Points, in no order, along strands that fork, close into loops and pass close to each other.
Two points are linked if the straight distance between their rows is under 43.9. Some points are linked to none.
<737>: [ -4  -5  18 -22   8 -12  -9   6   0   3 -11   6  -5 -20   0   9   0  53
   0 -22  22  -7  -9   7]
<420>: [-13 -21  -7  19  11  11 -16 -15  -6  -2 -36  12 -17  -1  28  25  21  31
  22  -3 -18  -1   2  25]
<873>: [ 20   4 -14  19 -13  19  25  16 -10  22  -9  -1 -14  17   3  11  -6 -44
   7  23  -2  14  -7  -8]
<203>: [ -4  17  13 -19   6  -8   1  13  10  -5  17  -9  20  -4 -18 -25   0 -13
 -14  -5  -3 -12  -6  -6]
<759>: [ 26  -3  -6  -7  18  20   6 -11 -25 -10  11   9   5   5  10  12  -7  -5
  19  -8   4  18  -1  -6]
<107>: [-15  10   6 -16  -2  11   4  42  19   0  24 -10  12  -2  -8 -15  -5 -34
 -42  12   2  -6  -1   7]
<584>: [ 27  -3 -14  -3  18  15  -2 -25 -29  -7  10  11   2   4  10   7 -12  -6
  24   1   7  21   3 -20]
<426>: [-16  10  14 -17   0 -14   0  20  16  -8  11 -18  24   3 -12 -18   8 -10
 -27  -2  -7 -12  -4   5]
<923>: [-29 -17  15  -3 -16 -19  -9   5  24  12 -15 -11   5 -19  -6  -4  14  47
 -21  -1  -9  -9 -19  20]
<328>: [ 25  -4  14  -4  22   2 -25 -29 -22 -14   6  11   6  -6  21   7  -6  25
  17 -14  14   1   6 -18]
<208>: [  8 -11  13  -7  22  13  -6  -7 -13  -6 -12  11  -6  -3  24  27   6  38
  13 -20   9   4  -3  13]
<484>: [ 29  -6 -12   2  17   5 -17 -40 -28 -11  10  16   0   0  17   1 -14   0
  22   2   9  18  11 -30]
<937>: [ -2   9   5  -3   2 -11  -9 -14   2  -4  -8 -22  17  20  -6 -16  16 -15
  18   0 -12 -18   2 -10]
<789>: [-34  -6   9  -4 -10 -17   9  18  23  -9   8 -12  11  -5   4   0   7  14
 -48  -5 -13  -5  -1  28]
<618>: [  8  18   4  -1   4  -4  -9 -22   0  -4   2 -10  17  11 -13 -25   7 -15
  22   0  -4 -17   2 -25]
<271>: [-24  -8  23 -16  -7 -27  -3  11  16   1  -6  -9  12  -9  -9  -5   8  33
 -18 -11  -3 -20 -10  16]
<795>: [ 18  -4 -16   6  16  16  15  -4 -23  -5  -7   2  -2  13  15  15   5 -18
  21  -5  -1  12  -2   3]
<478>: [ 22   3 -14   1 -12  23  12  -8 -11  15   5  15  -7   9 -14   1 -20 -24
  22  21   4  20   4 -26]
<345>: [  7  15   3  -5 -11  13  -1   3   8   2  32  24   0 -10 -39 -40 -25  -9
 -10   8   4   0   5 -31]
<883>: [  0 -12 -14  22  16   1   0 -10 -20  -3 -24   2  -7  15  33  19  19  -1
  30  -6 -11  -4   9  19]
<424>: [  7  -8  -9  10  18  10   9  -8 -19  -9 -15   1  -2  15  24  19  14  -4
  22 -10  -6   2   3  12]
<661>: [ 14   8 -12  12 -27  10   5 -27  -4  23   0  26 -11  11 -30  -6 -16 -16
  22  31  13   8  18 -42]
<272>: [  8   3   6   1 -13  30  18  33  11   8  10   3  -4  10  -3   1 -14 -49
 -19  21  -4   8  -6  -2]
<428>: [-12  -5   9  -5  10   4  18  11   5 -10  -3   2   0  -1   9  16   7   8
 -20 -21 -15   4  -3  27]
<139>: [ 12  19 -17  17  -9  -5 -16 -43   2  12   2   5   1   4 -24 -28   6 -20
  34  18  13 -13  13 -41]
<601>: [ 12  15   4  11 -32   4  16   2  10  27   3  -3  -5  19 -15  -2  -8 -42
  10  39   5  -2  -4 -24]
<343>: [-26   4  -5  21 -23  -1   4  15  14 -20  -8 -26  17  20   8  -1  23 -19
 -33   9 -24   5  11   6]
<69>: [ 23  -4 -30  19  21   6  11  -7 -28  11 -10   0  -9  14  24  16   5 -25
  35   2   5  16   7   2]
<708>: [-19 -22  -2  -2   9   2 -19  -9  19  18 -34  -5 -16 -26   0   4   9  63
   1  -9   3  16 -23  18]
<268>: [ 21  -3   8 -15  22  13   1  -8 -21 -14  13  10   3  -5  11  16  -8  14
   8 -20   9  13  -3   3]
<50>: [  0  10   7 -23  10  -4   8  25   2  -8  26   0  10 -16 -17 -13 -13 -10
 -18  -8   5  -5  -7   7]
<430>: [ -3   8  -8   7  -1 -16 -13 -15  -2   3 -15 -25   9  27   1 -14  20 -23
  27   7 -11 -20   5  -6]
<907>: [ 17  15 -29  21  -1 -12 -23 -43  -5  18   1   5  -2   5 -13 -16   3 -19
  42  21  16  -5  18 -37]
<750>: [ 19   5 -30  20  17 -20 -23 -26 -11  18  -3  -4  -3  17  11  -3   6 -22
  53   9  13  -3  17 -11]
<880>: [-10   2  12  -4  -3 -11  -6  -2   8 -10  -7 -24  22  20  -3 -11  20  -6
  -5  -2 -19 -14   2   3]
<686>: [-16 -14  14  -4   7   3   3   0   9   3 -19   4  -8  -8   9  15   9  44
  -8 -16  -8   1 -10  24]
<220>: [ 17   4 -14   3 -17  19   5 -23  -7  11   7  26 -11   9 -24  -6 -22 -13
  17  22   6  17  14 -40]
<626>: [ 24   2   1 -16   8  -5  -8  -1 -26 -22  34  16  -6 -29 -14 -12 -34  20
 -16 -18  20  10   2  -9]
<209>: [ 12  12   0  13 -32   2  13 -15   5  30  -1  11  -7  12 -28  -5 -12 -30
  22  36   9   0   6 -33]
<163>: [ -7 -12  12   0  10   1  -8  -8  -3  -7 -19  -1   6   8  11  10  18  22
  12 -12 -11 -12   1  16]
<284>: [-29  -1  -5  28 -28  -4   3   0  10 -20 -11 -23  14   9  12   9  23  -7
 -26   5 -32   7  15  13]
<361>: [-13 -16 -17  32   7  -5  -8 -10 -18   2 -30   1 -11  12  33  19  22  -1
  26  -6 -21  -6  16  25]
<448>: [  1   5   7 -13  -1  25  11  39  12   4  23   1   4  -4 -10 -11 -14 -39
 -25  13   1   4  -3   5]
<212>: [  9   5 -16  11   5  -6  -1 -10 -11  10 -15 -17   2  24   7  -5  15 -30
  28   8  -4  -6   4  -5]
<185>: [-18 -17   9  -8   4  -1  -4   2  14  12 -26   1 -17 -18   3  11   5  58
  -7 -15   2   7 -17  21]
<827>: [ 20  12 -35  22   7 -17 -23 -34  -9  27   1   2  -5   6  -3  -7   1 -21
  49  19  21   3  21 -26]
<881>: [  8   2  12  -7 -20  25  10  17  11  12  28  28  -7   2 -29 -14 -39 -29
  -2  22   0  10   9 -19]
<706>: [  8   0  20 -12  16  -5 -13  -9  -8  -9   0   1  10  -5   3   1   2  30
  12 -22   9 -11  -2  -4]
<667>: [-19   9  -2  11 -19   6   4  21  16 -14  -5 -27  16  23   3  -7  20 -28
 -31  14 -16   3   5  -3]
<40>: [ 12  -7  13 -12  22  13   6  -1 -15 -10   4  11  -3  -5  15  25  -1  26
   3 -26  10   9  -5  15]
<903>: [-13  -9   6 -31   1 -27  16  26  13 -12   2   6 -22 -30  -2  14 -21  33
 -15 -17  26 -16 -16  22]
<373>: [  6  22  10 -10  -9   4  -2   4  11   1  29  10  11  -9 -36 -41 -17 -17
  -9   6   1  -7  -1 -28]
<505>: [ 25   1  -1   5  20  -4 -29 -40 -18 -12   8  10   6   3  17  -4  -4   9
  29  -4   9  -6  11 -29]
<438>: [ 24  -3   7 -21  14  -2  -3   2 -28 -18  28  16  -8 -28  -1   7 -28  23
 -10 -24  23  13   1   0]
<413>: [-19   2  18 -21   1 -24   3  18  13  -6   8 -10  17  -6 -11  -9   4  11
 -23 -12  -1 -19  -6  14]
<364>: [-20 -14  10  15 -16  -8 -12 -12   9  -7 -18 -17  14  10   8   0  27  13
  -7   2 -28 -13   2  20]
<732>: [ 11  22  -6   8  -7  -4 -13 -35   6   7   3  -4   8   6 -24 -31   6 -21
  27  11   3 -16   7 -38]
<192>: [  2  25  11 -11  -4  -2  -3   1  13  -1  18  -5  18  -1 -28 -35  -3 -21
  -6   3  -1 -12  -5 -25]
<13>: [-21 -14   4 -26  -5 -22  13  23  17   1 -11   6 -29 -27   0  13 -16  47
 -14 -14  21  -7 -23  21]
<568>: [ 18  -3   4 -27  16  -2   8  15 -18 -18  28  13  -8 -30  -4  14 -25  18
 -10 -23  21  11  -2  17]
<35>: [  1  -4  17 -10  13  -1  -4  -5  -5  -8  -7  -2  12   2   4   5  10  23
  10 -18  -2 -11  -2   7]
<712>: [-15 -17  11   7   4   5   0  -6   5  -2 -23   2  -4   0  13  15  16  32
   0 -12 -18  -3  -4  25]
<27>: [ -4 -17   5   2  21  16 -15 -12  -5  -2 -31  13 -13  -2  26  28  15  46
  18  -9  -1   3  -4  18]
<560>: [-30 -18   2 -21 -13 -27   4  17  23  11 -20  -1 -24 -30  -7   1  -8  54
 -13  -6  16  -2 -29  13]
<692>: [  8   1 -11   7   6  29  28  23  -6  -6  -4   3  -9   6   9  18   3 -38
 -12  -6 -12  19  -4  11]
<469>: [-19 -19 -12  33  -3   0 -17 -17  -9   2 -37   7 -14  -2  28  21  25  16
  21   2 -29  -5   9  27]
<760>: [ -1  16   1   7 -21  10   9  20  15   8  -4 -20   4  27  -2  -8  11 -43
 -12  27  -5  -3  -4 -15]
<758>: [  8  14   8  10 -32   8  14  15  17  20   2  -9  -4  22  -8  -3  -3 -47
  -5  39   3  -3  -6 -22]
<580>: [-40 -13   8  -8 -17 -32   5  20  29  -3   8 -11   6 -15   0  -1   2  27
 -45   1  -4 -13 -10  27]
<381>: [ 24  -5  18 -13  22   5 -16 -18 -27 -12  11  16   1 -16  19  13 -13  31
   3 -21  20  10   1  -8]
<915>: [ 22   3 -12   6  -9  21  17  -1  -8  17  -1   6  -7  13  -7   2 -11 -35
  20  21   1  15  -5 -18]
<527>: [ 13  10  -4  -8  -2   7  -6   1  -7  -9  38  22  -5 -17 -34 -36 -31   6
 -18  -3   9   4   6 -25]
<816>: [  5   0   4 -27  15 -10  16  24  -5 -17  26   8 -10 -31  -6  11 -22  12
 -15 -19  21  -2  -7  24]
<474>: [-30 -19   9 -14 -16 -27  -7  10  25  16 -18  -9  -8 -28 -12  -6   4  53
 -16  -1   6  -6 -27  13]
<121>: [-25   2   1  -3  -3   0  11  25  20 -13   9 -12  13   1   3   1  10 -12
 -46  -5 -14   3   3  21]
<698>: [-22   5  -1  -6   0  11  11  38  18  -9  14 -11   9  -1   0  -2   2 -27
 -50   2  -6   1   4  17]
<542>: [-31  -6   2  25 -27   0   5  -5  14 -16  -9 -14  10  -5  19  15  18   9
 -30   0 -36   9  11  22]
<406>: [ 19   6  -3 -11   5  -7  -8  -3 -20 -22  36  18  -7 -26 -24 -28 -33  19
 -20 -15  19   4   3 -18]
<85>: [ 13   5 -32  25  18 -23 -22 -15 -11  30  -8 -10  -5  22  15  -2  11 -27
  48   6   8  -7  16   0]
<762>: [ -7  -4  10 -24  11 -15  16  21   4  -9  11   7  -9 -21  -1  13 -11  25
 -16 -23  15  -7 -11  26]
<394>: [-12  12   3   1 -14  12   6  29  19  -4   2 -21  14  19   0 -10  10 -38
 -32  17  -7   1   1  -5]
<734>: [-36  -3   5  17 -20  -2  12   4  23 -11  -1  -5   2 -15  18  17   2  16
 -44  -7 -34  13   5  27]
<54>: [ 17   1  -6  15 -15  27  28  27   0  13  -4   3 -13  13   3  13 -10 -48
  -8  20  -5  15  -8  -4]
<287>: [  8   3 -29  30  11 -14  -9  -6 -14  27 -19 -20  -6  24  14   2  15 -32
  33   5   0  -4  12   6]

How many points has the smallest loop of links through each point below? Write 0 if it is on no loop.
<750> | 11
<795> | 11
<268> | 7
<698> | 0

A tip is a point with one link. Name the tips that can be reached along the links from each point below, in the order of the rows.
<212> | <880>
<394> | <580>, <734>
<185> | <708>, <706>
<40> | <69>
<903> | <50>

A fork is a point with three links, a tip a point with one. Leave the first point through the second and follow the links. Name the first fork or tip that comes.
<272> / <448> | <580>
<883> / <361> | <268>
<618> / <732> | <937>
<27> / <420> | <795>
<601> / <758> | <734>
<271> / <413> | <203>
<708> / <185> | <706>

Name the points in between on the shortest way along the links from the first point to the second, in order.
<185> / <35> | <686> <712> <163>
<474> / <568> | <560> <13> <903> <762> <816>
<413> / <438> | <426> <203> <192> <373> <345> <527> <406> <626>
<121> / <448> | <698> <107>
<907> / <430> | <139> <732> <618> <937>
